Each row is a point on a tangle of strands that fork, close into loops and nearly touch. The rows are in no order.
In the rows, zero is written as 128.
Points whose rows are less than 100 apart are linked; no others are. Some points are linked to none.
bafu: [ 90, 176, 135, 114, 146, 163,  59, 171, 165, 146, 173, 145, 129, 142, 101,
 136, 152, 142, 109, 129, 163]
pava: [113, 112, 142,  93, 118, 172,  70, 100, 159, 143, 159, 119,  65, 162, 119,
 100, 163, 116, 162, 134,  72]
puvo: [142, 153, 110, 116, 128,  92, 124, 156, 127, 163, 143, 149, 187, 123, 179,
 132, 120,  99,  94, 168, 171]
pas: [ 99,  93, 102, 100,  99, 123, 137, 109, 151, 144, 167, 138, 141,  90, 127,
 129, 109, 109,  89, 144, 145]
dulur: [113, 121, 131,  99,  97, 145, 115, 129,  99, 124, 204, 129, 152, 102, 170,
 124, 128, 148, 107, 151, 129]
siled: [144, 122, 167, 127, 135, 137,  95, 124, 161, 126, 143, 138, 111, 116,  86,
 137, 148, 141, 147, 146, 126]
Renik: [ 83, 134, 127, 117, 151, 114, 112, 156, 123, 145, 125, 139, 167, 158, 117,
  94, 156, 131, 152, 135, 154]
Gebo: [103, 115, 136, 104, 111, 168, 101,  97, 126, 104, 184, 114, 115,  81, 141,
 119, 124, 142,  96, 153,  99]
fid: [161,  72,  81, 157, 102, 123, 136, 118, 146, 141, 156, 179, 137, 122, 123,
 100, 138, 108, 126, 120, 118]
siv: [120, 138, 116, 153, 106, 133, 117, 113, 121, 117, 144, 120, 136, 144, 188,
 108, 120, 150, 176, 164, 135]
Ton: [111, 119, 156, 127,  97, 153, 155, 146,  75, 128, 104, 135, 130, 135, 119,
 145, 114, 174,  90, 142, 130]
seta: [124, 141, 138, 140, 147, 151,  89,  88, 155, 104,  83, 146, 107, 120,  85,
 121, 138, 101,  86, 144, 131]
nos: [137, 135, 120, 168, 134, 122, 122, 133, 101, 141,  82, 165, 125,  90, 103,
 111, 106, 135,  77, 146, 116]
dorim: [151, 164, 106, 139,  99, 105, 152, 151, 106, 161, 113, 139, 174, 156, 200,
 162, 112, 115,  76, 174, 165]
Vosut: [135, 153, 124, 103, 113, 116, 116,  86, 114, 156, 161, 112, 122, 120, 139,
 139, 106, 140, 181,  87, 176]
vep: [105,  87, 159, 112,  97, 122, 134, 101, 139, 125, 161, 140,  65, 150,  84,
 154, 106, 129, 101, 109, 144]
lutu: [110, 132, 132, 157, 125, 178,  65, 138, 173, 105, 174, 121, 104, 144, 129,
 140, 158, 131, 148, 163, 145]
Kuz: [140, 127, 121, 114,  92, 157, 144,  80, 164, 134,  87, 116, 131, 132, 123,
 154, 132, 120, 146, 124, 170]
buduk: [116, 138, 132, 138, 161, 132, 108, 182,  87, 138, 156, 116, 169, 137, 135,
 149, 130, 178, 133, 170, 113]
gola: [127, 140,  83, 172, 138, 104, 129, 155, 154, 143, 109, 144, 140, 100, 143,
  95,  88, 109, 134, 143, 122]
vodib: [134,  97,  82, 165,  78,  94, 115, 157, 105, 151,  91, 105, 158, 117, 175,
 168, 131, 114,  91, 154, 169]
pemo: [ 93, 131, 114, 115, 165, 117, 130,  80, 162, 121, 115, 125, 131, 172, 112,
 116, 133, 112, 150, 137, 143]
zus: [180, 131, 114, 143,  73, 130, 138, 183, 116, 146,  84, 142, 195, 122, 181,
 148, 174, 108, 115, 141, 171]
fole: [155, 131, 168, 116, 106, 104, 165, 111, 145, 136, 100,  92,  80, 104, 137,
 137,  92, 123, 199, 121,  83]
Pak: [115, 124, 134,  85, 131, 143, 129, 177, 121, 136, 198, 133, 182, 101, 152,
 134, 149, 119,  74, 165, 119]
tato: [112, 129, 144, 132, 131, 163,  98,  68, 139, 110,  94, 115,  70, 154, 100,
 115, 135, 104, 127, 132, 111]
zofa: [ 84, 155, 112, 107, 157, 114, 100, 126, 108, 152, 133, 116, 179, 139, 139,
 129, 124, 133, 131, 135, 190]
logig: [ 94, 121, 118, 135, 153, 111, 125, 168,  91, 134, 106, 142, 180, 186, 146,
  91, 163, 120, 116, 156, 134]
Lokid: [ 95, 211, 159, 100, 152, 153,  87, 126, 149, 150, 161, 125,  79, 130, 113,
  96, 108, 122, 148,  95, 101]
beto: [127, 125, 125, 117,  89, 121, 114, 115, 108, 162, 126,  96, 140, 100, 150,
 140, 109, 167, 186, 116, 153]
teb: [151, 155,  75, 174, 115,  92, 130,  88, 107, 126,  89, 108, 134, 120, 189,
 151, 109, 155, 153, 111, 150]
nom: [171, 120, 106, 159,  62, 161, 141, 127, 134, 160,  68, 155, 119, 122, 118,
 120, 126, 127, 155, 100, 126]
zuvi: [114, 127, 159, 110,  76, 144, 129, 108,  76, 127,  86, 112, 125, 111, 126,
 146, 116, 172, 121, 117, 152]
budi: [145,  79,  99, 169,  98, 111, 104, 126,  83, 155, 120, 132, 129, 129, 131,
 122, 147, 169, 156, 113, 128]
Tozuk: [114, 100, 131, 121, 159,  94, 144, 127, 121, 105, 170, 108, 151, 143, 120,
 163, 137, 140, 150, 118, 180]
sar: [158, 111, 117, 149, 181, 137, 114,  80, 117, 113, 131, 115,  91, 153,  95,
 118, 149, 129, 171, 121,  76]
Kivo: [114, 132, 148, 109, 162, 124,  49, 103, 143, 149, 179, 126,  57, 142, 112,
  91, 158, 122, 143, 110,  65]
Pip: [151,  83,  95, 172,  92,  84, 138, 164,  95, 141,  75, 122, 148, 108, 145,
 130, 147, 153, 150,  91, 135]
Bot: [162, 108, 101, 136,  78, 131, 118, 120, 115, 149, 141, 176, 143,  83, 144,
  83, 134, 114, 116, 113, 126]
zes: [149, 130, 144, 111, 113, 107, 124,  77, 138, 149, 118, 111, 114, 125, 116,
 190,  84, 175, 151, 153, 159]
Tiv: [114,  82, 127, 161, 133,  78, 171, 126, 141, 104,  87, 112, 104, 158, 112,
 126, 110, 129, 155, 116, 115]
ropuf: [ 94, 123, 173,  66, 106, 182, 114, 135, 145, 106, 174, 128, 141, 154, 108,
 153, 139, 164, 121, 134, 143]
maf: [ 76, 158, 135,  99, 151, 154,  44, 119, 172, 143, 182, 130,  94, 131,  98,
 126, 142, 144, 109, 106, 131]
kiz: [127, 115, 144, 108, 120, 145, 158,  87,  95,  93, 145, 155, 101, 123, 114,
  90, 135, 120, 105,  87,  94]
tufuf: [115, 103, 125, 123, 105, 105, 175, 161, 179, 136, 129, 123, 134,  94, 119,
 130, 103, 104, 158, 126, 136]
Rovi: [ 94, 146, 109, 127, 176, 118,  99, 113, 166, 115, 173, 112, 138,  91, 130,
 122, 120, 112, 126, 147, 128]
libat: [112, 161, 128, 101, 176, 134, 100,  77, 169, 117, 185, 124, 101, 102, 118,
 122, 118, 121, 106, 124,  97]
vur: [112, 160, 129, 136, 145, 156, 145, 155, 111, 134, 114,  96, 139,  98, 125,
 122, 105, 150, 167, 124, 109]
kif: [121, 104, 160, 131, 117, 172, 133, 115, 150, 112, 150, 127,  65, 172,  79,
 165, 123, 143, 113, 127, 125]
zil: [ 93, 137, 176, 120, 119, 125, 105, 117, 165, 127, 132, 138,  22, 163, 104,
 106, 119,  88, 103, 109,  86]
lol: [105, 162, 127, 123, 142,  86, 133, 145, 127, 101,  89, 116, 175, 115, 178,
 103, 129,  81, 115, 144, 169]
dazev: [139, 114, 122, 168, 185, 145, 133, 117, 124,  96, 165, 121, 113, 149,  93,
 132, 149, 154, 157, 132,  98]
nezis: [138, 118, 137, 168, 181, 134, 156, 155, 125,  77, 168, 136, 143, 131, 134,
 118, 155, 139, 120, 159,  92]
vin: [105, 143, 119, 144, 152, 100, 161, 160,  63,  94, 155, 125, 164, 140, 185,
  97, 126, 115,  96, 131, 120]
gizur: [ 91, 114, 186, 101,  93, 165, 132, 176, 108, 123, 132, 140, 134, 148,  99,
 144, 131, 170, 104, 141, 132]
fidot: [151, 126, 107, 141, 172, 103, 159, 162,  87, 122, 186, 146, 167, 114, 128,
 143, 134, 128, 111, 113, 147]
Dinal: [ 98, 121, 115, 121, 115, 140, 177, 116, 133,  98,  71, 110, 133, 123, 121,
 112, 113,  90, 122,  79, 152]
gif: [108, 135, 113, 134, 158, 139,  53,  88, 124, 127, 154, 140,  99, 112, 111,
  81, 154, 128, 130, 130,  86]
Dipu: [122, 148, 122, 106, 135, 115, 120, 115, 110, 151, 184, 143, 124, 131, 103,
 138, 105, 137, 135,  89, 174]
faso: [167, 113, 107, 140,  90,  96, 103, 171,  81, 160,  99,  82, 178, 139, 188,
 173, 153,  84,  65, 167, 161]
gibad: [112, 143,  99, 125,  93, 122, 176, 141, 114, 113,  46, 109, 171, 129, 160,
 138, 129, 105, 116,  81, 180]
sili: [112, 148, 183, 108, 148, 115, 113, 120, 166, 126, 173, 161,  43, 155, 102,
  98, 125, 116,  94,  97,  77]
linup: [128, 111, 144, 125, 123, 132, 114, 106, 101, 158, 139, 138,  78, 146,  95,
 110, 113, 141, 152, 103,  99]
givaz: [124, 167, 179, 132, 112, 136, 119, 119,  96,  89, 144, 132, 124, 134, 146,
 127, 118, 166, 134, 144, 148]
Kof: [111, 165, 110, 139, 166, 138,  71, 109, 119, 145, 142, 134, 119, 124, 107,
  83, 144, 121, 161, 107, 121]
rupa: [167, 128,  69, 135, 140,  73, 152, 181, 123, 134,  46, 108, 207, 147, 171,
 136, 143,  70,  87, 124, 148]
suv: [143, 119,  93, 136, 114, 169, 116, 106, 146, 145,  98, 134, 100, 102,  95,
  96, 119,  86, 131,  96,  97]
nubaf: [179, 119, 135, 142, 109, 116, 136, 157, 115, 115, 118, 144, 180, 130, 166,
 155, 177, 108, 104, 147, 193]
sado: [126, 130, 107, 120, 148,  97, 140,  67, 124, 153,  67, 105,  93, 162, 118,
 119,  96, 119, 181,  97,  98]
rasi: [146, 142, 133, 146, 106,  85, 162, 177, 114, 120,  99, 138, 150,  82, 162,
  93, 105, 112, 144,  88, 131]
vukuv: [ 82, 151, 177, 127, 166, 124, 112, 169, 132, 101, 157, 139, 110,  97, 117,
  96, 145, 165,  81, 133,  69]
bif: [152, 130, 137, 121, 160, 152, 110, 131, 168, 158, 137, 141,  61, 136,  71,
 114, 149,  91, 152, 103,  66]
gezut: [100, 151, 128, 156, 143, 118,  90, 146, 125, 153, 122, 155, 112,  85, 108,
  98, 107, 139,  86, 156,  91]
tel: [187,  90, 115, 135, 143, 134, 122,  73, 103, 121, 103, 108,  80, 150, 109,
 121, 151, 109, 187,  90,  96]
doro: [138, 159, 109, 155, 113,  95, 160,  95, 105,  94,  62, 112, 117, 113, 170,
 135,  91, 128, 122,  85, 146]
Liri: [154, 107, 126, 150,  95, 102, 169, 177, 111, 147,  94, 113, 175, 152, 167,
 179, 141, 160, 125, 165, 152]
Nuza: [ 96, 171, 151, 140, 154, 164, 112, 169, 110, 127, 141, 107, 129, 123, 123,
 146, 107, 181, 137, 152, 111]
Kunub: [157, 138,  83, 138, 128, 130, 189, 171, 114, 133, 103, 175, 184, 141, 150,
  98, 129, 115, 107, 107, 119]
fise: [135, 163, 126, 145, 114, 124, 178, 183,  94, 129, 149, 140, 149,  93, 164,
 103, 105, 127, 140, 101, 132]
nef: [175, 107, 141, 142, 108, 130, 130,  88, 112, 107,  92, 126,  98, 114, 117,
 120, 141, 120, 152,  98, 125]
kez: [174, 142, 106, 170, 174, 129, 176, 144, 128,  84, 135, 138, 163, 116, 148,
 120, 135, 128, 140, 141, 113]
Fal: [157, 164, 119, 154, 174, 137, 187, 169, 121, 103, 111, 166, 177, 160, 139,
 106, 142, 114, 114, 136, 125]
zur: [112, 151, 151,  99, 144, 128, 110, 110, 181, 140, 195, 172,  84, 120, 100,
 107, 127, 130,  82, 114,  93]
vil: [ 87, 191, 152, 101, 162, 164,  50, 132, 176, 143, 188, 127,  85, 130, 119,
 103, 141, 159, 117,  89,  82]
Des: [ 77, 115,  97, 137, 152, 158, 175, 126, 106, 114, 129, 119, 141, 152, 114,
 134, 113, 133,  83, 133, 128]
kepup: [124, 179, 125, 132, 149, 151,  97, 164, 132, 144, 160, 153, 157, 145, 127,
 156, 134, 133, 101, 160, 190]
Gepu: [ 65, 107, 124,  96, 151, 131, 129, 100, 161, 121, 163, 120, 119, 176,  99,
 117, 142, 133, 136, 126, 129]
fedu: [ 90, 107, 160, 131, 114,  99, 108, 150, 112,  99, 105, 132, 129,  97, 120,
  81, 148, 102, 111, 121, 135]
tebak: [126, 107, 122, 144,  85, 117, 146, 176,  95, 142, 118, 100, 152, 134, 168,
 200, 116, 140,  92, 165, 180]
laned: [ 92, 168, 159, 137, 150, 134, 108, 164, 127, 120, 144, 136, 104,  77, 108,
 108, 112, 129,  90, 123,  99]
gebek: [157, 134, 172,  97, 160, 140, 125, 107, 188, 123, 154, 120,  24, 160, 105,
 152, 129,  96, 137, 143,  65]
zop: [137, 117, 114, 134, 106, 149,  95, 136, 109, 124, 184, 112, 153,  85, 163,
 152, 130, 140, 122, 161, 155]
deba: [141, 125, 102, 150, 167,  92, 130, 171,  78, 143,  92, 121, 195, 181, 176,
 116, 161, 107, 111, 174, 122]
Gimaf: [160,  88, 101, 155, 143, 115, 176, 124, 107,  91, 114, 135, 160, 130, 153,
 148, 139, 120,  64, 164, 128]
Pepud: [123,  81, 101, 144, 118, 149, 120, 132, 139, 153, 181, 157, 122, 146, 109,
 104, 145, 147, 146, 133,  99]
fufaz: [114, 115, 146, 113, 140, 101, 137, 165,  92, 105, 107, 134, 172,  76, 125,
 109, 149,  98,  70, 139, 130]
lefe: [161, 132,  98, 144, 133,  94, 146,  92, 157, 163, 140, 137, 111, 106, 124,
 138,  79, 127, 156, 131, 124]
zim: [111, 111, 145, 123, 107, 133, 149, 121, 180, 121, 136, 144,  57, 130, 102,
 107, 106,  78, 115, 113,  92]
Gulam: [ 95, 145, 152,  82, 127, 188, 133, 121, 142, 122, 190, 137, 116, 160, 101,
 141, 125, 156, 111, 102, 117]
gat: [130, 139, 131, 128, 166, 111, 121, 169,  59, 152, 120, 104, 187, 124, 143,
 161, 133, 158, 106, 180, 127]
nunuf: [102,  82,  87, 148, 131, 110, 125, 165, 103, 170, 114, 104, 168, 127, 137,
 122, 128, 147, 136, 168, 116]
bobem: [150, 105,  59, 135, 113,  80, 154, 150, 119, 122,  63, 106, 189, 108, 189,
 127, 123,  78,  81, 121, 139]
Mineb: [146,  97,  65, 148, 149,  73, 142, 142, 144, 146, 108, 138, 174, 104, 136,
 126, 116, 104, 121, 140, 139]
vebu: [105, 115, 157, 150, 110, 126,  76, 137,  93, 104, 113, 121, 123,  94, 119,
 131, 140, 117,  88, 139, 170]
zise: [100, 145, 133, 100, 141, 163, 127, 161, 129, 118, 172, 132, 158,  83, 118,
 140, 133, 116,  58, 138, 137]
netoz: [146, 146, 154, 104, 146, 136, 102,  81,  82, 132, 149, 133, 112, 134, 119,
 109, 120, 172, 165, 124, 101]
tof: [121, 115, 129, 121, 126, 141, 185, 102,  96,  94, 112, 127, 105, 131, 104,
 116, 106, 110, 115,  62, 127]
Foned: [146, 130, 159,  95, 121, 142, 149, 114, 122, 106, 135, 174, 145,  94, 119,
  78, 154, 108, 122,  87, 116]
Lafom: [153, 148, 191, 138, 154, 105,  93, 109, 129, 130, 122, 123,  38, 152,  91,
 147, 106, 143, 157, 132, 107]
nobid: [140, 121, 124, 138, 144, 106, 116, 121,  56, 137,  95, 116, 172, 120, 145,
 144, 133, 181, 114, 158, 134]
Tanod: [165, 118, 153, 138, 122, 168, 170, 121, 169, 119, 112, 159, 106, 169,  88,
 127, 146, 122, 160, 127, 100]
fodo: [126,  98, 105, 166, 127, 144, 116, 200, 120, 132, 135, 111, 159, 133, 141,
 162, 152,  89,  68, 186, 144]
Rivek: [111, 124,  97, 132, 152, 132, 157,  73, 121, 111,  95,  79, 156, 138, 148,
 153, 121, 152, 159, 137, 142]
kes: [100, 116, 161,  78, 130, 143,  87, 101, 149, 130, 169, 100,  99, 131, 114,
 145,  98, 176, 154, 154,  86]
Sike: [149, 131,  66, 141, 152,  81, 149, 189,  97, 155,  90, 102, 201, 163, 187,
 121, 139,  77, 109, 148, 118]
faka: [120, 157, 124,  82, 124, 169, 140, 103, 121, 156, 180, 154, 121, 127, 108,
 130,  92, 157, 116, 114, 127]
dakom: [128, 142,  68, 139,  82,  96, 159, 153,  91, 121,  52,  88, 178, 128, 201,
 150, 146, 105,  91,  88, 160]
pizod: [145, 108, 131, 149, 112,  53, 155, 117, 157, 102,  73, 123,  98, 142, 130,
 119, 107, 100, 162,  84, 158]
led: [134, 114, 186,  78, 112, 176,  96, 103, 146, 131, 160, 160,  96, 143,  84,
 128, 146, 170, 106, 140,  79]
Lene: [129, 159,  91, 147, 125, 123, 161, 161,  66, 129, 157, 132, 172, 124, 193,
 101, 124, 124, 132, 106, 140]
Gipin: [147, 139, 168, 123, 122, 117, 133, 151,  99, 105, 138, 142, 159, 124, 154,
 148, 144, 139, 112, 159, 160]
kemu: [103,  76, 152,  84, 103, 136, 140, 133, 143, 138, 139, 105, 158, 123,  98,
 143, 151, 154, 165, 127, 146]
boze: [154, 101, 122, 160, 109, 120, 198, 150, 123, 117,  90, 140, 155, 169, 131,
 158, 154, 158, 135, 124, 146]
bapel: [ 94, 112, 126, 137, 145, 101, 154,  92, 107, 124,  89,  86,  99, 164, 114,
 127,  97, 143, 177, 107, 109]
Zadar: [130,  96, 119, 120, 123, 150, 121, 130, 123, 169, 192, 146,  86, 163,  89,
 114, 137, 138, 171,  93,  92]
Fofu: [116, 136, 138, 117, 137, 153, 151, 182, 107, 124, 123, 114, 170,  61, 113,
 141, 128, 111,  77, 141, 128]
fogen: [149, 151, 127, 109, 110, 151, 123, 132, 111, 129, 156, 180, 169,  99, 141,
  94, 151, 112, 106, 125, 143]
fer: [137, 153, 108, 133, 142, 180, 102, 114, 165, 162, 127, 123,  84, 116,  94,
 104, 123, 106, 165, 119,  74]
Nuva: [112, 113, 134,  69, 108, 132, 111,  80, 149, 147, 156, 125, 135,  84, 115,
 139, 111, 126, 119, 128, 154]
lupu: [184, 134, 111, 160, 129,  98, 158, 116, 117, 156,  78, 176, 126, 124, 107,
 115,  98, 156, 144, 107,  96]
bup: [105, 147, 156, 141, 146, 154,  71, 113, 149,  76, 165,  94, 107, 146, 142,
 143, 136, 149, 160, 165, 138]
bisi: [152, 113, 133, 113,  99,  87, 152, 115, 181, 114,  91, 139, 128, 134, 131,
  99, 132,  81, 165,  85, 146]
kimo: [120, 154, 154, 153, 127,  84, 140,  99,  93,  91,  71, 116, 103, 112, 144,
 100, 100, 133, 146, 104, 126]
fuguz: [159, 100,  52, 152, 118, 105, 125,  99, 123, 148, 116, 130, 171, 117, 154,
 129, 143, 127, 135, 122, 157]
Gad: [109, 152, 162, 125, 120, 124, 154, 140, 137, 124, 124,  94, 100,  97, 134,
 115,  89, 131, 180, 116, 101]
rima: [169, 132,  83, 178,  74, 139, 156, 134, 136, 145,  95, 157, 129, 120, 155,
 132, 110, 132, 131, 121, 148]
tid: [142, 139, 179,  65, 164, 158, 126, 109, 150, 130, 139,  94,  43, 159, 109,
 141, 131, 113, 161, 133,  46]
Legup: [159, 100, 102, 162,  69,  94, 138, 133,  90, 121,  50, 148, 134, 105, 155,
  98, 137, 136, 127,  74, 116]
Mefo: [116, 106, 168,  96, 107,  87, 170, 145, 163, 136, 136, 127, 149, 128, 127,
 125, 132, 127, 173, 119, 153]
Mez: [126, 115,  90, 141, 163, 104, 149, 163, 104, 123, 154, 103, 179, 174, 159,
 163, 145,  85,  88, 154, 173]
Fik: [119, 112, 106, 129, 107, 156, 156,  94, 155, 123,  96, 108, 149, 134, 141,
 146, 123, 136, 135, 160, 134]
duk: [110, 123, 112, 138, 174, 108, 165, 167, 115, 109, 164, 101, 170, 131, 127,
 155, 136, 122, 126, 130, 161]
buvaf: [103, 107, 118,  98, 143, 145, 104, 162, 131, 146, 139,  85, 199, 115, 135,
 161, 153, 132, 124, 193, 142]
ripa: [ 82, 141, 180, 122, 135, 123, 101, 162, 123, 117, 125, 123, 107, 111,  94,
  92, 147, 122, 136, 104, 122]
Gud: [151, 132, 190, 124, 167, 134, 133, 126, 122, 121, 117, 115,  66, 166,  76,
 145, 128, 154, 176, 115,  92]
tuten: [ 85, 138, 168,  68, 140, 152,  63, 101, 172, 125, 175,  87,  57, 151, 122,
 151, 108, 149, 137, 133,  74]
fil: [119,  89, 101, 150, 138, 117, 110, 132, 104, 158, 132, 139, 146, 127, 118,
 106, 139, 159, 153, 141, 103]
buza: [120, 184, 139, 116, 169, 147,  68,  99, 136, 139, 139, 113,  88, 130, 100,
 123, 120, 126, 166, 106, 138]
reret: [111,  97, 106, 158, 107, 119, 106, 125, 110, 131,  94, 129, 145, 131, 131,
 147, 135, 113,  83, 165, 167]
nep: [109, 110, 116, 108,  99,  98, 145, 158, 150, 155, 135, 137, 157,  92, 127,
 132, 106, 102, 100, 126, 165]
Soput: [125, 182, 151, 116, 116, 162, 121,  93, 128, 151,  97, 103,  84, 167, 134,
 127,  93, 132, 189, 119, 121]
nif: [145, 146,  96, 125,  87, 110, 180, 119, 135, 143,  85, 150, 166, 121, 179,
 159, 103, 122,  73, 138, 165]
Tib: [173, 116,  56, 136, 129,  93, 154,  87, 146, 169, 136, 153, 148, 120, 130,
 139, 108, 134, 157, 102, 142]
Degu: [151, 168, 136, 106, 140, 124, 128,  87, 122, 172,  75, 123,  71, 160, 112,
 106,  99, 107, 184,  95, 101]
pada: [121, 129, 144, 107, 127, 122, 114,  85, 135, 128, 110, 120, 140, 131, 117,
 179, 105, 165, 100, 177, 175]
Bogak: [ 75,  97, 119, 119, 138, 145, 140, 119, 129, 110, 161, 123, 149, 177, 132,
 130, 145, 149, 119, 155, 122]
Vem: [129, 141, 189,  99,  93, 169, 106, 106,  94, 104, 134, 102,  93, 128, 116,
 151, 108, 164, 141, 117, 138]
sadi: [ 87, 154, 198,  69, 160, 155,  77, 124, 179, 102, 166,  99,  53, 176, 118,
 125, 152, 144, 131, 106,  64]
Zuri: [154, 116, 162, 128,  98, 107, 167, 114, 154, 140, 106,  98,  99, 113, 116,
 181,  88, 150, 174, 126, 141]
rit: [138, 135, 107, 144, 120, 149,  93,  96, 128, 137,  88, 155, 104,  94,  86,
 107, 111,  97,  89, 111, 136]
Lifus: [172, 107,  97, 129,  94, 119, 159, 172, 145, 127,  62, 140, 202, 113, 150,
 125, 179, 103, 127, 114, 153]
Budib: [156, 130, 107, 165,  76,  94, 110,  80, 114, 124, 117, 128, 123, 112, 194,
 113, 114, 148, 154, 135, 130]
Tov: [167, 134, 146,  99, 115, 155, 115,  83, 154, 143, 113,  98,  99, 127, 102,
 160, 129, 105, 187, 103, 157]
lig: [104, 161, 138, 138, 123, 138,  78,  93, 140, 113, 150, 114,  97, 173, 153,
 133, 105, 157, 168, 165, 142]
Niba: [ 61, 122, 167, 109, 120, 149, 100, 128, 122,  96, 176, 128,  89, 169, 127,
 120, 115, 183,  98, 133,  82]
num: [154, 103, 142, 162, 123, 145, 170, 150, 141, 109, 100, 169, 131, 173,  98,
 126, 166, 136, 140, 122, 145]
Rup: [161, 137, 138, 134, 150, 125, 122,  99,  77, 129, 126, 131, 144, 127, 132,
 144, 123, 201, 148, 156, 115]
kiv: [115, 103, 144, 141, 105, 142, 106, 115, 158,  88, 175, 130,  95,  93, 144,
 114, 132, 116, 107, 153, 100]
gul: [ 74, 159, 169, 122, 170, 136, 117, 148, 151,  98, 180, 113,  83, 143, 121,
 124, 114, 176, 111, 112,  70]
gofo: [173, 133, 146, 129, 173, 138, 105,  92, 175, 129, 124, 145,  38, 147,  82,
 138, 126,  91, 122, 135,  76]
netud: [124, 116,  99, 134, 127, 162, 131, 180, 163, 141, 132, 154, 170, 122, 105,
 128, 161,  83,  97, 141, 160]
semu: [165, 150,  99, 144, 147, 101, 176, 122, 117, 124, 124, 153, 149,  92, 127,
 146,  84, 127,  90, 114, 146]
nomik: [137, 157, 126, 125, 158, 130, 134, 165,  97, 128, 166, 133, 180, 186, 151,
 169, 144, 116,  92, 161, 189]
Nepi: [140, 130, 119, 170, 122, 164,  93, 148, 166, 118, 151, 146, 137, 138, 130,
 114, 166, 105, 154, 150, 160]
Vopo: [107, 105, 110, 120, 139, 155,  76, 156, 141, 127, 177,  95, 153,  86, 128,
 170, 136, 142, 103, 185, 142]
Gedoz: [122, 110, 140, 140, 155, 128, 119, 165, 156, 127, 143, 152, 145, 119,  87,
 140, 158, 127,  97, 160, 136]
zimum: [ 95, 117,  72, 122, 167, 105, 155,  96, 142, 118,  97, 101, 176, 136, 131,
 123, 124, 109, 143, 127, 153]
Bupub: [133, 154, 114, 112, 123, 123, 191, 103, 123, 123,  89, 147, 157, 109, 144,
 129,  91, 131,  94, 125, 135]
vuvaf: [152,  99, 144, 160,  89, 125, 135, 117, 160,  95, 144, 134,  69, 107, 137,
 115, 117,  92, 134, 131, 112]
Dano: [105,  79, 130,  84, 110, 137, 124, 148, 112, 145, 134, 120, 188, 120, 117,
 142, 160, 143, 121, 154, 151]
vir: [130, 125, 141, 118,  81, 104, 143, 126,  88, 137, 107, 116, 146, 102, 156,
 139, 121, 152, 144, 108, 157]
Nasiv: [159, 100, 170, 131, 138, 139, 159, 121, 154, 121, 120, 128,  76, 171,  69,
 157, 135, 127, 151, 114, 128]
mit: [140, 127,  86, 126, 116,  95, 118, 106, 112, 161, 115, 137, 188, 121, 176,
 111, 146, 149, 155, 145, 143]
dori: [139, 145, 107, 156, 161, 116, 146, 119, 170, 123, 123, 141, 106, 111, 105,
 124,  88, 100, 133, 120, 123]
nage: [149, 139, 183,  85, 127, 159, 116,  98, 163, 125, 149, 146,  91, 118, 106,
 120, 141, 131, 137, 141,  84]
miz: [157, 108, 129, 139,  77,  92, 162, 132, 104, 111,  85, 154, 121,  89, 142,
  76, 111, 109, 130,  69, 108]
Sude: [109, 134, 129,  90, 149, 172,  97,  57, 156, 124, 138, 119,  62, 168, 109,
 119, 140, 103, 128, 131,  85]
ligeg: [160,  99,  94, 120,  94,  96, 157, 144, 184, 129,  59, 154, 169, 113, 129,
  98, 136,  87, 136,  97, 147]
Rek: [104, 150, 201,  95, 157, 156, 119, 124, 129,  98, 138,  94,  64, 164, 100,
 123, 140, 143, 162, 108,  79]
mig: [ 78, 138, 105, 158, 148, 118, 136, 195, 157, 146, 131, 118, 133, 107, 124,
 117, 105, 105, 116, 148, 110]
vutoz: [175, 118, 116, 141, 146, 112, 167, 116, 105, 113, 158, 145, 143,  98, 110,
 156, 124, 135, 116,  93, 161]
Luba: [167, 130, 178, 111, 115, 139, 114,  97, 130, 111, 123, 101,  66, 125, 119,
 136, 141,  99, 185,  94, 135]
Zote: [162, 127, 109, 148, 126, 156, 126, 157, 174, 126, 124, 140, 166,  90, 108,
 132, 163,  98, 150, 140, 158]
gir: [197, 118,  73, 174,  90, 123, 170, 162, 132, 131,  83, 180, 156, 129, 150,
 120, 128, 114, 101, 101, 144]

A piece is two or more points that can be reached from each other along the links. Count, over all rows, the pieces, the separate loops (a circle has one, a figure eight two, a Y none), the forks (points with three links) and the tips (points with one).
pieces -> 6
loops -> 3
forks -> 14
tips -> 20

A fork is a point with three links, a tip a point with one. Leave the first point through the second and follow the links. Name the first fork or tip that comes.
zofa / Renik -> Pepud
Nuva / pas -> dulur
Zadar / linup -> pada
buza / Lokid -> duk
doro / teb -> led
ligeg / bisi -> Soput
